Points on a hilly landscape, in no order, each with its height.
A climber steps from a point to the highest of its 2 nearest points, and stops where none of them is higher. Distance is the straight distance between rows; heights are no part of it.
k50 (h 117): [93 73 83 101 94 48 70 115 91 82 85 134 100 115 77 99 94 107 98 168 87 97 90 81 108 86 116 81 84 75 127 107 122 107 147 116 108 117 88 106 71 94 74 122 154 89 111 111 104 128 103 105 104 89 82 116 58 57 101]
k858 (h 195): [133 81 53 113 66 77 66 156 112 76 79 77 83 113 86 103 76 134 124 110 117 107 103 89 99 85 104 87 108 68 64 92 120 82 128 111 95 118 95 92 86 110 71 104 102 83 112 116 126 91 83 115 103 80 99 87 99 96 101]
k301 (h 607): [109 134 129 58 129 125 99 97 94 72 87 86 88 142 82 118 92 75 99 109 91 44 112 100 113 137 143 136 101 99 131 54 48 113 104 101 104 90 89 100 110 97 85 71 102 118 88 113 66 98 134 109 107 113 98 84 77 124 121]
k576 (h 478): [84 94 124 139 118 103 83 109 82 91 96 102 60 59 98 114 99 100 124 122 77 67 85 107 91 97 75 110 114 88 112 108 103 99 115 113 54 123 134 111 74 101 80 75 103 108 61 82 93 113 78 104 88 97 116 71 95 115 91]
k384 (h 500): [84 126 123 87 116 126 121 75 108 129 121 128 102 95 130 88 108 90 86 85 128 111 110 119 91 98 106 108 96 139 112 102 113 97 71 90 129 85 89 94 116 101 109 97 83 92 120 84 100 108 105 117 108 96 78 101 130 107 113]
k7 (h 562): [101 112 132 69 107 106 109 94 82 71 95 72 108 126 67 105 89 77 115 116 90 71 105 87 122 131 142 112 92 95 122 51 54 113 114 97 91 97 101 105 106 83 94 78 98 126 94 126 69 88 138 93 116 133 94 90 89 118 113]
k697 (h 599): [113 83 117 104 131 107 145 74 125 104 100 94 125 114 148 99 95 119 73 65 118 120 122 143 89 92 100 75 90 125 104 113 123 89 65 96 106 109 105 85 120 107 113 92 94 73 125 50 99 72 123 112 114 97 82 98 122 126 106]
k40 (h 435): [86 109 76 74 112 116 60 127 94 114 93 96 78 87 102 123 113 93 111 112 113 112 91 71 117 125 158 130 69 89 86 80 62 98 111 113 84 96 109 108 124 83 113 80 91 140 121 104 81 101 98 135 109 110 84 88 87 97 155]
k251 (h 365): [118 106 84 90 144 107 89 105 132 97 95 88 92 112 94 119 120 86 95 87 111 104 86 133 72 96 94 104 122 97 100 110 93 122 76 123 89 135 134 104 53 93 91 82 108 105 70 71 103 89 94 120 75 102 120 69 92 112 103]
k849 (h 470): [90 110 103 81 116 129 75 116 103 98 100 70 89 96 91 113 111 94 113 118 103 94 78 90 123 132 146 113 79 98 73 78 55 108 113 112 77 110 122 100 111 86 103 77 82 141 114 120 84 88 111 115 111 130 109 74 99 99 132]
k391 (h 338): [115 112 92 123 89 114 114 78 127 104 113 57 114 101 111 98 119 134 86 85 129 121 103 120 103 103 94 81 101 102 56 98 89 124 84 108 104 123 101 97 86 99 113 79 72 81 114 92 121 75 119 113 103 102 117 105 119 118 105]
k12 (h 509): [117 121 84 101 76 89 121 97 41 70 107 105 102 100 104 107 84 124 122 130 78 68 112 86 140 95 106 137 88 122 114 116 73 92 101 100 87 65 75 127 106 116 88 81 83 77 78 83 99 105 133 120 109 78 97 89 72 118 124]
k429 (h 118): [94 119 78 92 88 127 56 153 90 76 73 92 71 98 66 109 85 79 110 122 114 86 83 95 121 97 105 121 102 108 87 77 92 79 122 102 86 127 110 103 82 118 63 85 93 129 91 133 97 108 82 95 85 125 133 68 103 118 85]
k579 (h 658): [113 87 112 133 111 73 104 92 122 91 77 118 93 103 100 99 82 124 106 107 88 92 131 113 82 79 73 75 136 77 136 100 119 113 120 108 109 114 94 105 87 92 85 123 135 74 105 90 116 114 93 101 94 88 62 129 66 92 79]
k400 (h 150): [93 94 87 98 83 96 120 77 74 138 124 97 124 83 112 100 115 91 97 77 99 117 86 92 109 102 97 91 87 115 79 132 85 114 78 81 87 65 97 110 100 84 140 102 75 103 99 103 110 98 104 91 86 88 119 111 117 85 89]
k784 (h 269): [105 117 82 84 91 93 78 76 79 118 91 133 113 124 109 114 96 101 99 103 87 109 118 71 102 106 133 113 101 97 139 77 76 119 116 117 121 59 88 121 126 66 117 121 124 100 99 85 93 121 115 103 106 81 56 106 63 70 138]
k175 (h 240): [126 116 54 74 75 91 84 102 71 89 81 120 100 128 99 107 85 111 116 86 100 111 112 56 109 96 126 121 102 85 107 96 80 118 103 117 112 65 75 130 118 67 111 121 116 80 104 97 108 106 107 105 96 87 85 120 59 89 128]
k195 (h 518): [106 80 119 107 134 90 118 101 108 100 114 95 90 100 94 115 121 96 112 55 71 93 80 107 60 100 76 99 113 56 103 124 90 105 76 112 74 100 127 98 82 85 108 82 117 113 76 71 97 80 87 88 84 106 129 85 95 115 80]
k76 (h 720): [103 139 135 90 131 143 114 82 110 75 101 97 91 117 91 89 108 105 99 94 99 76 117 126 94 114 110 120 105 107 123 81 81 99 82 84 120 94 88 95 129 112 103 78 94 106 112 85 77 79 122 115 113 115 92 79 111 115 138]
k938 (h 511): [81 107 126 57 100 123 91 87 101 95 103 63 110 111 80 88 111 82 106 100 99 97 88 77 118 137 156 100 79 83 89 58 63 117 108 100 93 96 118 103 120 81 113 89 89 150 125 139 58 74 120 87 116 132 102 91 100 104 125]
k239 (h 168): [111 85 65 97 82 81 59 139 97 82 63 101 84 107 71 95 65 103 109 136 113 113 104 72 110 92 122 88 92 78 92 86 126 79 147 113 103 110 91 89 107 106 71 115 112 105 126 124 113 107 88 110 106 103 75 110 88 85 110]
k871 (h 524): [121 74 99 137 68 56 134 93 104 84 94 87 122 106 102 96 69 134 111 99 84 98 113 108 100 76 58 66 120 88 92 119 118 92 106 99 102 98 87 101 83 125 83 127 98 41 101 104 123 88 106 96 110 86 99 119 84 96 72]
k445 (h 469): [102 93 63 70 103 91 79 115 92 118 106 127 80 97 90 107 112 78 83 85 98 124 88 84 92 87 105 100 75 94 109 131 109 83 80 97 125 62 81 71 125 105 130 121 115 114 132 84 94 110 82 116 96 76 97 124 95 66 122]
k982 (h 460): [91 108 105 95 123 135 118 115 118 98 100 113 75 74 107 83 91 90 97 90 120 93 104 134 118 98 70 115 102 137 96 105 118 66 72 78 86 129 102 92 92 135 91 62 76 102 95 98 106 93 101 105 77 104 107 79 135 146 100]
k686 (h 79): [72 109 141 116 95 118 88 88 84 129 132 134 95 83 99 88 122 75 84 90 88 88 87 90 82 106 91 116 106 103 115 107 96 109 88 85 121 58 89 95 129 92 113 114 111 132 95 109 73 117 86 81 99 104 105 115 119 70 96]
k548 (h 341): [82 104 109 133 81 89 110 78 59 101 143 93 119 72 87 103 118 111 105 157 66 71 72 90 124 96 87 102 91 108 102 129 84 107 113 99 86 94 97 110 68 105 99 87 92 102 58 101 92 114 108 93 115 89 145 100 99 83 88]
k967 (h 267): [66 55 123 123 79 70 93 83 98 129 118 95 106 75 101 82 129 103 95 114 81 116 67 86 104 95 89 62 91 68 81 108 106 116 126 111 82 122 124 101 73 85 119 111 118 106 93 128 108 113 80 62 90 97 124 112 106 70 74]
k147 (h 585): [98 100 98 91 127 118 89 115 84 122 121 87 77 79 106 122 134 88 98 101 88 98 69 103 100 106 120 125 77 92 86 133 70 107 79 102 65 86 126 95 96 85 117 77 75 132 87 82 83 95 97 125 95 97 145 69 106 100 109]
k687 (h 458): [81 111 122 79 117 128 103 78 111 122 96 120 107 83 131 86 94 82 73 86 137 113 117 122 90 107 101 102 102 148 109 71 122 94 91 89 119 124 106 91 104 112 100 108 92 105 105 99 97 100 98 100 109 112 72 111 136 110 99]
k679 (h 301): [75 124 133 125 76 90 123 70 78 113 143 101 132 83 84 98 118 99 95 168 89 64 97 113 123 98 88 85 94 131 112 124 104 111 110 74 103 93 83 90 60 123 102 105 82 94 78 114 88 117 116 89 120 98 124 102 101 64 80]
k775 (h 406): [120 98 105 106 145 108 95 103 140 86 78 111 77 108 120 122 100 102 88 94 103 92 112 145 71 91 74 89 127 97 119 101 124 110 88 125 71 142 130 99 71 93 76 90 120 102 72 56 101 97 91 126 90 95 82 83 83 121 89]
k802 (h 143): [91 109 95 64 95 123 85 140 95 80 70 61 102 107 79 106 72 84 109 105 111 96 95 100 128 110 110 109 93 110 83 68 90 73 110 90 96 117 106 100 109 124 73 80 80 116 112 130 87 92 104 86 102 132 111 75 107 136 90]
k655 (h 235): [90 64 97 122 92 66 90 87 95 119 122 86 106 83 93 100 118 111 98 98 88 107 79 89 87 107 100 79 95 62 71 119 87 129 107 121 70 119 122 115 67 78 120 102 111 102 90 101 108 96 94 87 93 87 124 103 92 86 87]
k351 (h 300): [60 58 129 128 87 77 106 89 94 134 111 94 100 56 101 83 114 88 87 147 82 111 79 94 108 96 86 65 85 94 79 108 129 96 122 95 76 121 126 90 89 103 112 99 101 129 105 122 99 115 83 72 115 110 128 110 115 76 66]
k651 (h 329): [81 98 120 115 67 89 116 53 64 123 133 116 135 99 114 80 102 106 84 119 89 114 106 79 128 98 116 90 77 95 104 96 93 118 109 94 106 64 93 115 124 82 141 120 106 102 102 104 71 108 116 76 125 79 65 133 91 61 120]
k387 (h 165): [95 104 70 61 76 111 92 121 67 92 76 84 120 110 98 97 64 88 111 84 114 105 112 93 140 117 120 121 94 114 85 62 89 74 120 102 86 100 95 109 112 117 93 92 80 109 111 128 100 94 109 87 112 116 91 81 108 124 86]
k370 (h 392): [83 105 96 91 109 120 50 129 118 103 102 109 65 85 71 81 119 74 84 113 115 115 79 107 91 98 111 88 93 104 102 93 116 93 102 83 131 103 102 71 116 104 108 109 119 138 126 113 93 113 80 98 105 114 106 96 111 75 127]
k363 (h 297): [118 131 72 58 109 126 87 94 116 99 111 85 111 117 74 89 128 85 89 88 113 118 74 110 92 93 118 102 97 119 93 100 94 116 72 105 134 102 91 85 77 97 99 97 106 107 96 107 106 86 98 108 78 115 132 104 119 93 108]
k224 (h 510): [92 100 107 93 105 116 113 121 93 117 91 136 83 75 110 87 80 79 95 83 104 89 103 113 105 104 66 122 88 145 99 115 120 54 69 69 111 88 78 87 114 148 95 85 71 113 101 101 91 106 95 100 90 97 110 83 132 120 93]
k828 (h 375): [113 118 82 72 97 114 107 85 111 90 64 86 137 141 112 105 80 98 88 77 128 115 119 111 101 117 128 94 111 129 106 52 102 120 100 120 125 126 107 104 100 92 91 116 113 83 105 113 108 94 117 98 106 122 68 101 100 113 93]
k225 (h 459): [103 79 123 125 114 87 96 100 108 94 102 86 89 82 92 116 106 102 111 102 74 81 86 122 86 94 70 98 125 75 107 108 92 104 105 110 60 130 133 107 65 92 86 88 102 89 66 92 96 92 88 84 85 104 123 78 96 113 61]
k130 (h 369): [76 128 115 109 87 82 91 75 77 130 102 137 122 74 119 102 100 72 94 140 87 64 102 114 104 84 85 91 123 128 137 109 90 131 124 107 98 110 96 120 40 101 97 120 118 79 51 112 108 153 86 96 97 80 98 116 78 62 75]
k137 (h 178): [96 96 86 82 89 80 117 67 71 131 126 83 154 111 106 108 128 96 90 92 85 117 81 73 127 108 128 92 74 118 87 120 61 128 93 109 89 80 105 112 78 82 143 106 104 101 85 100 96 96 120 87 102 96 119 102 92 71 96]
k456 (h 513): [94 82 73 80 106 99 83 114 102 136 90 119 94 87 118 98 106 77 80 65 120 138 91 91 82 102 105 96 89 92 86 124 103 91 82 101 114 65 99 103 119 75 129 121 105 106 126 83 117 110 74 105 85 77 102 112 110 79 112]
k463 (h 45): [93 84 110 134 78 84 109 107 70 73 84 123 89 100 92 96 80 109 130 100 57 79 110 71 100 88 56 111 103 90 111 111 103 58 101 82 94 75 86 101 132 126 82 106 100 96 86 104 100 105 102 80 97 105 118 109 95 113 71]
k439 (h 328): [115 117 66 63 132 116 90 103 112 104 102 92 113 111 92 113 128 81 96 75 120 113 62 128 83 97 124 107 112 107 97 111 86 114 59 113 117 114 115 90 54 93 101 99 113 111 80 80 98 87 105 111 78 100 144 88 102 92 99]
k598 (h 303): [113 110 92 111 75 104 121 86 128 92 119 36 101 101 85 97 135 121 100 98 123 116 82 112 102 103 99 77 97 87 49 97 82 122 81 103 98 116 105 101 65 101 104 86 86 95 97 114 115 71 107 92 94 104 153 89 119 99 86]
k201 (h 224): [112 98 69 105 71 94 83 143 111 76 90 52 89 105 57 98 88 126 122 111 113 109 93 71 110 103 111 92 97 67 56 86 89 90 120 115 93 120 95 99 100 95 80 94 93 98 109 133 112 78 102 93 108 119 124 94 99 104 94]
k390 (h 517): [81 121 157 141 78 118 78 91 116 94 90 106 81 98 112 83 94 107 107 114 108 84 121 77 87 117 85 83 139 100 120 32 103 119 144 88 117 102 97 127 127 78 92 100 102 100 89 134 104 127 80 58 96 119 71 120 112 90 111]
k948 (h 530): [92 107 90 109 119 115 83 133 71 101 96 112 52 76 98 126 106 94 115 110 80 81 88 91 95 96 98 136 89 82 101 128 86 85 103 111 56 91 120 107 100 99 94 75 87 128 69 77 80 107 81 119 88 94 124 71 91 120 108]
k48 (h 316): [109 104 96 74 127 135 86 90 143 110 116 80 94 102 93 79 149 96 91 76 124 131 67 105 68 101 112 86 106 91 92 103 83 117 73 94 137 106 111 91 102 75 111 99 105 115 118 93 98 79 93 105 98 124 121 104 127 95 125]
k418 (h 426): [102 74 107 113 103 62 114 101 118 94 97 94 102 93 81 91 100 100 98 98 80 95 93 112 87 88 57 69 108 85 103 123 134 86 91 87 97 122 111 80 79 118 100 117 119 91 104 98 114 96 80 81 91 108 107 114 98 96 61]
k726 (h 642): [122 76 87 85 121 88 144 86 129 90 110 90 121 125 108 92 113 113 79 55 103 124 112 129 78 91 93 75 78 117 95 137 119 97 59 93 121 99 101 72 107 111 119 104 105 76 131 63 100 58 103 111 94 91 102 117 116 116 101]
k707 (h 416): [123 104 93 87 128 133 122 115 134 94 100 114 81 87 122 79 112 104 92 53 130 120 90 128 92 87 82 99 101 117 76 118 121 65 56 90 101 117 97 103 107 115 96 71 66 96 106 91 123 80 99 111 69 101 115 90 152 143 106]
k984 (h 336): [61 71 129 126 88 78 117 74 102 136 122 104 109 57 109 81 112 75 87 131 85 103 85 117 102 89 66 61 100 121 101 107 138 104 103 79 98 109 108 82 92 114 108 120 90 106 113 119 103 117 79 72 110 112 106 114 123 75 66]
k417 (h 559): [112 66 81 91 123 101 94 132 114 130 89 112 64 87 106 97 106 76 85 49 105 141 92 100 62 102 94 101 101 87 83 127 127 74 76 86 104 80 111 81 126 88 119 109 92 123 132 84 108 101 66 112 78 89 102 95 121 101 98]
k739 (h 411): [79 119 118 123 102 96 70 99 93 112 93 120 105 78 93 107 98 77 106 150 101 85 97 106 99 91 96 106 121 120 131 92 99 116 137 111 91 128 105 113 49 104 70 114 117 104 65 115 103 152 77 104 91 97 105 99 88 83 85]
k973 (h 637): [130 72 96 95 134 71 126 80 145 85 112 89 119 138 101 113 131 111 101 51 92 115 90 110 64 99 99 70 119 63 92 127 97 127 66 129 102 101 120 98 80 72 115 107 140 86 103 58 99 64 103 109 99 87 110 101 89 94 105]
k650 (h 404): [87 90 58 81 104 105 46 140 83 122 76 111 79 91 110 118 94 87 113 96 114 128 91 70 107 121 143 118 84 89 85 82 91 98 124 116 87 93 109 112 123 80 105 99 116 131 124 114 97 114 83 127 102 100 76 87 92 89 132]
k709 (h 299): [90 103 119 103 82 90 99 50 67 122 114 132 125 118 118 101 101 109 90 99 90 99 131 87 108 101 110 97 99 102 128 90 93 131 102 98 114 61 84 114 126 84 129 129 110 81 104 87 85 119 108 91 113 77 54 128 82 65 122]
k452 (h 386): [92 144 104 120 96 101 96 73 87 114 109 147 124 91 113 98 97 102 111 110 100 86 106 106 96 85 76 110 129 123 131 113 102 122 116 91 111 86 79 130 76 95 95 124 104 64 67 95 119 136 103 97 93 81 103 111 79 77 91]
k191 (h 380): [95 109 84 112 81 91 100 105 70 96 112 81 105 76 80 112 102 106 119 143 82 83 73 85 125 91 104 119 90 101 90 118 83 100 114 100 73 110 104 97 62 108 79 85 75 103 81 114 96 107 104 98 99 89 143 92 103 98 81]
k771 (h 94): [93 106 95 113 85 104 68 146 90 71 70 89 55 86 66 89 93 89 124 121 99 85 82 78 104 94 82 110 98 88 82 102 108 62 118 92 100 108 101 84 111 124 71 92 88 123 95 135 106 105 75 78 93 124 147 92 108 104 78]
k22 (h 394): [95 58 103 93 90 67 126 79 91 84 108 86 125 122 97 97 87 109 96 117 73 103 108 91 120 92 95 63 78 90 117 109 122 88 101 96 100 94 94 74 121 114 122 116 113 87 131 91 89 92 109 89 124 94 57 119 73 83 100]
k632 (h 625): [111 88 102 111 116 121 91 128 112 108 70 128 57 86 113 93 88 89 108 29 100 119 104 92 60 105 78 115 118 76 89 107 111 75 87 90 94 81 106 117 139 84 102 95 97 118 96 95 110 100 73 101 71 97 105 90 128 122 108]
k860 (h 340): [135 93 63 63 107 92 106 96 139 87 56 88 147 153 129 132 75 118 96 55 138 128 129 123 93 111 127 95 103 109 83 65 109 110 96 144 115 135 111 107 94 93 86 120 116 65 110 104 128 87 128 120 109 105 61 98 102 116 95]
k192 (h 304): [132 91 88 107 93 104 112 101 146 76 96 58 110 122 108 96 107 143 97 79 128 123 104 116 85 101 100 69 106 83 71 86 114 119 94 118 115 127 101 95 94 93 99 106 101 70 127 101 110 72 119 108 115 117 85 107 107 107 101]
k29 (h 560): [118 108 98 102 112 120 87 125 120 91 78 123 74 89 108 100 91 92 109 57 102 105 101 113 69 93 67 115 126 100 102 96 120 81 95 91 99 109 106 118 100 111 76 99 104 101 82 93 121 97 68 106 69 104 98 91 110 128 82]
k749 (h 102): [79 88 122 123 100 99 105 102 88 148 133 136 92 74 117 88 122 71 83 98 89 110 93 89 87 97 86 109 86 109 104 123 104 86 84 72 107 51 92 86 138 86 134 117 96 123 104 95 91 115 92 102 98 76 100 125 124 63 97]
k265 (h 734): [101 105 113 94 112 89 100 91 122 78 84 112 105 126 79 101 92 96 99 106 96 87 116 103 83 94 107 86 120 88 149 67 117 119 113 112 124 114 94 100 98 79 84 108 141 89 108 99 93 110 101 93 93 108 66 120 77 89 100]
k699 (h 473): [127 66 98 136 86 61 114 98 121 81 119 104 108 95 84 91 100 127 104 101 78 95 98 110 88 70 67 65 110 75 87 143 135 100 100 92 89 102 96 78 83 120 99 118 118 66 96 98 117 92 92 98 105 69 104 126 84 90 72]
k497 (h 414): [101 128 110 82 101 120 100 87 117 105 82 109 123 104 117 94 76 91 87 86 127 101 124 125 105 100 95 100 138 142 101 57 104 99 106 101 120 126 92 105 89 100 80 105 109 81 94 113 117 121 99 99 100 109 71 108 107 125 87]
k168 (h 352): [88 103 102 72 127 134 67 118 137 115 108 100 65 91 87 81 142 77 76 78 124 131 77 107 65 102 103 97 95 100 87 93 106 96 80 83 138 119 108 81 113 80 116 109 109 146 120 112 101 99 72 104 88 129 121 104 136 90 116]
k806 (h 310): [128 64 59 74 104 75 91 113 135 89 74 78 127 143 111 132 79 108 94 56 123 128 117 104 96 104 124 80 103 90 63 77 119 106 104 139 94 137 126 99 94 99 99 118 115 82 128 90 114 69 121 118 120 101 64 83 83 105 92]
k254 (h 430): [91 114 98 123 85 97 116 85 91 116 110 108 121 73 116 99 94 110 90 115 102 98 111 116 104 85 75 87 110 136 106 119 117 112 108 97 103 92 85 97 73 121 106 109 92 67 82 82 122 128 101 100 101 76 96 110 92 92 88]
k595 (h 638): [93 119 145 146 80 112 114 70 91 113 122 106 90 102 129 82 89 123 111 85 96 102 129 70 98 108 85 109 117 97 105 81 97 107 110 89 98 60 88 133 154 83 118 91 77 82 96 98 100 107 109 83 117 93 69 108 106 100 109]
k591 (h 71): [96 71 107 130 68 82 80 130 85 63 73 114 79 86 72 86 85 93 132 127 85 88 88 59 94 90 70 110 99 96 84 106 110 48 118 86 102 99 93 95 118 122 71 109 92 115 85 126 103 113 70 64 86 110 136 115 99 100 69]
k326 (h 589): [121 81 114 122 78 64 122 100 114 70 89 100 124 126 94 107 75 143 117 106 97 90 125 104 90 84 77 87 128 84 117 104 117 106 127 103 109 119 80 113 76 76 73 112 117 42 94 98 128 93 116 90 103 94 87 134 68 108 78]
k18 (h 550): [100 109 136 102 135 124 145 63 135 109 108 96 106 106 140 85 119 119 74 76 128 110 119 135 88 110 102 91 101 120 117 98 111 102 60 86 126 94 91 88 144 91 123 92 91 90 130 70 82 83 117 117 111 109 66 108 136 111 125]
k433 (h 215): [129 104 32 61 79 88 84 130 62 97 58 126 100 126 102 117 67 103 120 89 93 112 108 55 121 103 131 132 90 95 104 94 87 84 110 107 96 76 83 129 109 94 95 125 102 87 95 98 105 110 103 115 88 93 86 103 69 108 115]
k933 (h 461): [81 126 138 125 87 110 79 107 102 95 98 114 92 92 94 79 100 90 96 144 101 66 112 85 98 97 95 89 129 108 131 55 100 118 146 96 110 119 89 110 82 95 71 119 116 111 87 138 98 140 84 76 101 116 96 117 99 78 92]
k510 (h 659): [104 159 148 78 134 133 110 83 99 73 98 98 82 128 102 108 96 88 106 106 109 57 121 130 99 128 135 138 104 119 130 66 59 105 99 102 103 88 89 99 106 114 87 62 91 115 82 85 71 98 133 119 116 103 87 62 93 129 135]
k841 (h 615): [99 126 108 109 89 107 101 108 81 81 84 112 90 101 98 97 60 98 108 117 108 73 124 105 130 91 91 121 105 121 118 81 110 68 115 91 95 111 86 100 110 135 68 89 87 98 91 105 97 119 97 100 104 107 83 86 101 126 93]
k296 (h 451): [106 111 88 81 129 103 90 123 112 86 84 110 87 96 100 129 85 76 105 115 100 80 108 146 95 99 84 112 128 114 130 85 118 95 106 106 76 152 124 99 61 102 60 95 109 95 69 81 98 104 98 116 75 104 95 80 82 132 70]
k188 (h 423): [108 116 57 119 87 103 87 108 71 114 101 95 99 70 107 122 102 120 111 126 94 107 92 85 123 97 103 129 88 103 66 122 75 103 114 122 60 100 114 124 71 102 92 94 74 93 62 95 113 111 103 114 88 74 126 79 100 107 101]
k187 (h 261): [99 98 98 112 68 94 100 119 111 89 107 39 94 106 65 93 107 114 121 96 106 106 76 85 102 105 88 87 112 61 57 90 81 112 103 96 93 120 107 117 73 94 86 80 86 110 89 142 116 63 98 67 95 123 157 92 111 112 73]
k670 (h 474): [109 96 82 124 71 74 129 82 85 99 98 97 137 98 103 99 88 127 105 114 94 111 114 91 122 87 90 87 99 102 94 116 118 100 103 102 99 86 79 107 95 121 98 119 86 59 94 97 122 108 104 100 107 90 86 116 88 95 88]
k220 (h 381): [83 68 123 116 89 65 120 90 116 113 117 103 96 86 77 81 116 84 80 123 76 103 85 126 90 85 54 60 91 105 112 130 151 95 101 76 121 119 102 54 78 123 106 131 124 106 110 102 109 112 78 77 103 96 111 124 107 66 62]
k530 (h 124): [93 85 107 108 102 98 128 93 89 141 135 110 106 80 117 96 119 86 79 113 97 105 90 99 110 94 101 106 75 117 95 139 99 103 79 73 103 54 88 81 124 107 140 106 68 104 114 93 95 102 96 97 104 79 118 117 131 72 92]
k245 (h 578): [84 136 140 141 81 129 94 96 105 117 91 109 91 103 121 79 94 113 103 68 124 101 121 72 95 114 97 104 132 94 104 47 89 106 128 92 108 79 96 147 154 81 106 102 81 100 103 121 108 106 91 69 105 116 69 101 121 104 119]
k583 (h 280): [136 76 62 87 87 99 82 131 147 76 83 55 125 136 99 108 100 122 101 67 137 138 105 105 91 102 121 78 109 86 50 74 102 102 91 119 109 118 109 89 95 97 100 105 101 94 132 117 116 64 103 122 108 111 81 96 111 108 103]
k606 (h 363): [77 82 107 94 80 75 120 71 84 106 121 96 132 113 101 90 94 106 79 135 88 109 119 90 130 98 127 70 65 103 111 103 112 114 111 91 109 84 83 80 126 106 131 118 107 100 134 111 80 85 119 91 130 96 56 135 80 66 115]
k410 (h 561): [111 123 103 113 75 96 124 104 69 63 89 104 108 113 96 106 59 114 118 127 89 52 129 99 130 95 87 123 97 122 128 100 98 80 109 88 109 86 61 107 100 135 73 92 80 75 83 103 94 95 132 94 113 100 93 89 82 126 100]
k789 (h 697): [127 81 89 92 126 85 132 81 125 89 125 88 117 130 100 102 120 124 80 67 87 111 89 117 69 87 102 75 101 84 98 133 105 119 57 110 117 94 101 70 102 93 115 107 117 68 119 51 101 74 109 109 94 89 106 113 93 88 119]
k987 (h 142): [85 80 96 105 97 79 63 126 108 66 81 105 85 111 63 113 82 106 104 172 98 82 114 80 113 90 117 89 89 77 127 82 124 89 154 115 96 135 90 94 103 104 59 108 137 106 122 123 89 122 96 100 120 108 73 110 63 76 108]
k970 (h 463): [113 124 68 111 93 107 108 92 59 102 117 109 109 85 128 122 102 124 110 120 97 97 93 90 121 93 101 131 87 117 96 128 65 107 96 111 84 68 92 123 92 97 106 89 78 88 69 80 106 106 115 121 96 73 106 81 87 110 119]
k282 (h 703): [82 128 154 123 102 114 126 75 72 119 118 119 82 104 136 86 94 107 100 81 88 79 121 94 91 125 96 132 96 98 110 95 88 99 99 86 94 49 79 128 159 99 125 89 74 106 91 105 74 96 114 98 120 86 65 90 102 125 120]
k389 (h 190): [114 111 42 60 84 97 86 121 67 92 65 112 111 108 105 125 56 94 115 97 99 103 108 80 129 99 125 139 83 109 106 86 98 77 110 114 85 95 97 107 94 114 78 95 86 94 94 100 108 111 111 112 98 102 76 81 85 134 102]
k727 (h 378): [104 106 99 101 107 126 129 91 138 105 119 86 97 93 127 82 109 112 90 60 140 127 104 119 86 98 84 87 109 114 61 101 115 95 66 94 115 125 105 104 102 106 98 89 74 77 113 95 127 78 103 107 85 106 106 96 148 125 93]
k129 (h 427): [108 55 81 117 95 51 119 93 101 89 114 91 112 103 94 94 91 126 86 123 83 106 109 100 107 84 90 60 72 83 101 136 140 87 107 96 97 94 88 63 110 122 111 111 120 80 123 75 103 95 87 101 112 76 76 132 82 81 89]
k685 (h 577): [106 50 102 90 127 71 123 90 123 88 115 98 107 123 86 105 119 88 104 43 61 108 84 100 65 96 91 81 108 49 96 136 99 110 66 101 96 91 126 91 92 74 122 105 136 104 102 70 91 69 91 79 85 90 122 107 99 99 79]
k477 (h 391): [76 79 91 86 94 100 78 119 64 120 95 114 89 81 106 102 81 79 97 104 91 116 100 68 116 100 119 113 72 90 97 87 110 82 121 100 90 85 98 87 133 96 114 110 102 125 127 114 87 114 79 107 115 100 79 112 91 87 108]
k408 (h 566): [85 113 97 101 80 117 103 119 72 100 76 134 90 82 113 103 63 68 107 102 110 80 118 102 130 99 70 137 95 135 101 91 108 52 104 81 101 107 82 102 103 152 80 97 78 102 91 114 103 117 87 83 88 99 87 86 112 136 83]
k522 (h 769): [88 129 147 115 102 127 119 83 86 116 130 92 89 92 122 77 108 113 100 100 105 84 118 109 98 130 116 133 91 108 93 95 73 108 94 76 93 59 90 116 137 108 122 69 57 119 106 104 71 96 132 109 130 94 92 84 111 119 143]
k453 (h 639): [97 106 104 92 107 114 115 89 89 100 128 63 102 90 89 97 130 101 101 92 78 85 75 105 106 110 117 127 76 95 87 127 62 113 75 88 86 81 106 90 115 95 120 60 74 119 99 87 84 81 114 110 103 99 146 83 113 110 111]
k673 (h 673): [104 100 108 58 112 88 112 80 110 89 82 116 119 141 100 112 84 87 98 84 96 95 117 107 98 99 106 92 114 104 147 81 103 110 92 101 124 94 89 92 119 81 100 126 129 81 108 88 93 99 102 85 91 96 66 120 60 95 101]
k276 (h 696): [86 115 111 108 96 116 122 65 78 109 147 81 112 80 105 91 118 106 97 118 96 83 95 100 105 115 109 130 82 114 86 122 62 109 84 88 85 61 95 104 113 99 138 73 63 106 93 88 97 94 128 109 122 96 127 90 113 99 126]
k815 (h 656): [114 112 98 79 129 134 88 111 116 89 94 100 67 108 87 102 109 107 102 86 102 99 109 104 84 100 110 113 97 94 120 97 100 92 83 97 125 104 95 80 129 108 90 91 107 118 124 85 81 92 100 125 101 114 85 94 103 114 124]
k341 (h 204): [96 98 97 88 107 89 100 83 90 118 106 73 126 103 92 105 120 94 101 93 93 111 77 82 109 109 119 103 89 87 86 102 66 143 97 126 83 101 130 117 60 71 126 103 110 111 87 96 99 86 110 90 97 109 127 91 93 92 101]
k827 (h 428): [81 85 87 97 112 93 73 121 104 112 97 122 74 87 97 100 109 79 84 125 89 105 92 90 99 105 109 92 87 90 117 120 114 95 99 96 112 93 99 74 119 93 104 105 117 125 129 97 96 117 84 119 102 104 89 101 88 79 125]
k235 (h 499): [121 109 106 96 114 113 96 111 115 78 88 121 87 99 100 103 82 109 107 96 105 82 120 131 88 87 62 112 135 114 119 96 123 79 106 100 96 144 100 108 60 115 54 95 114 78 66 107 122 112 93 107 73 103 108 88 101 124 72]

For each start below, name the point where the climber stops.
k439 -> k632
k583 -> k789
k137 -> k871
k802 -> k871
k548 -> k841
k130 -> k522
k650 -> k76
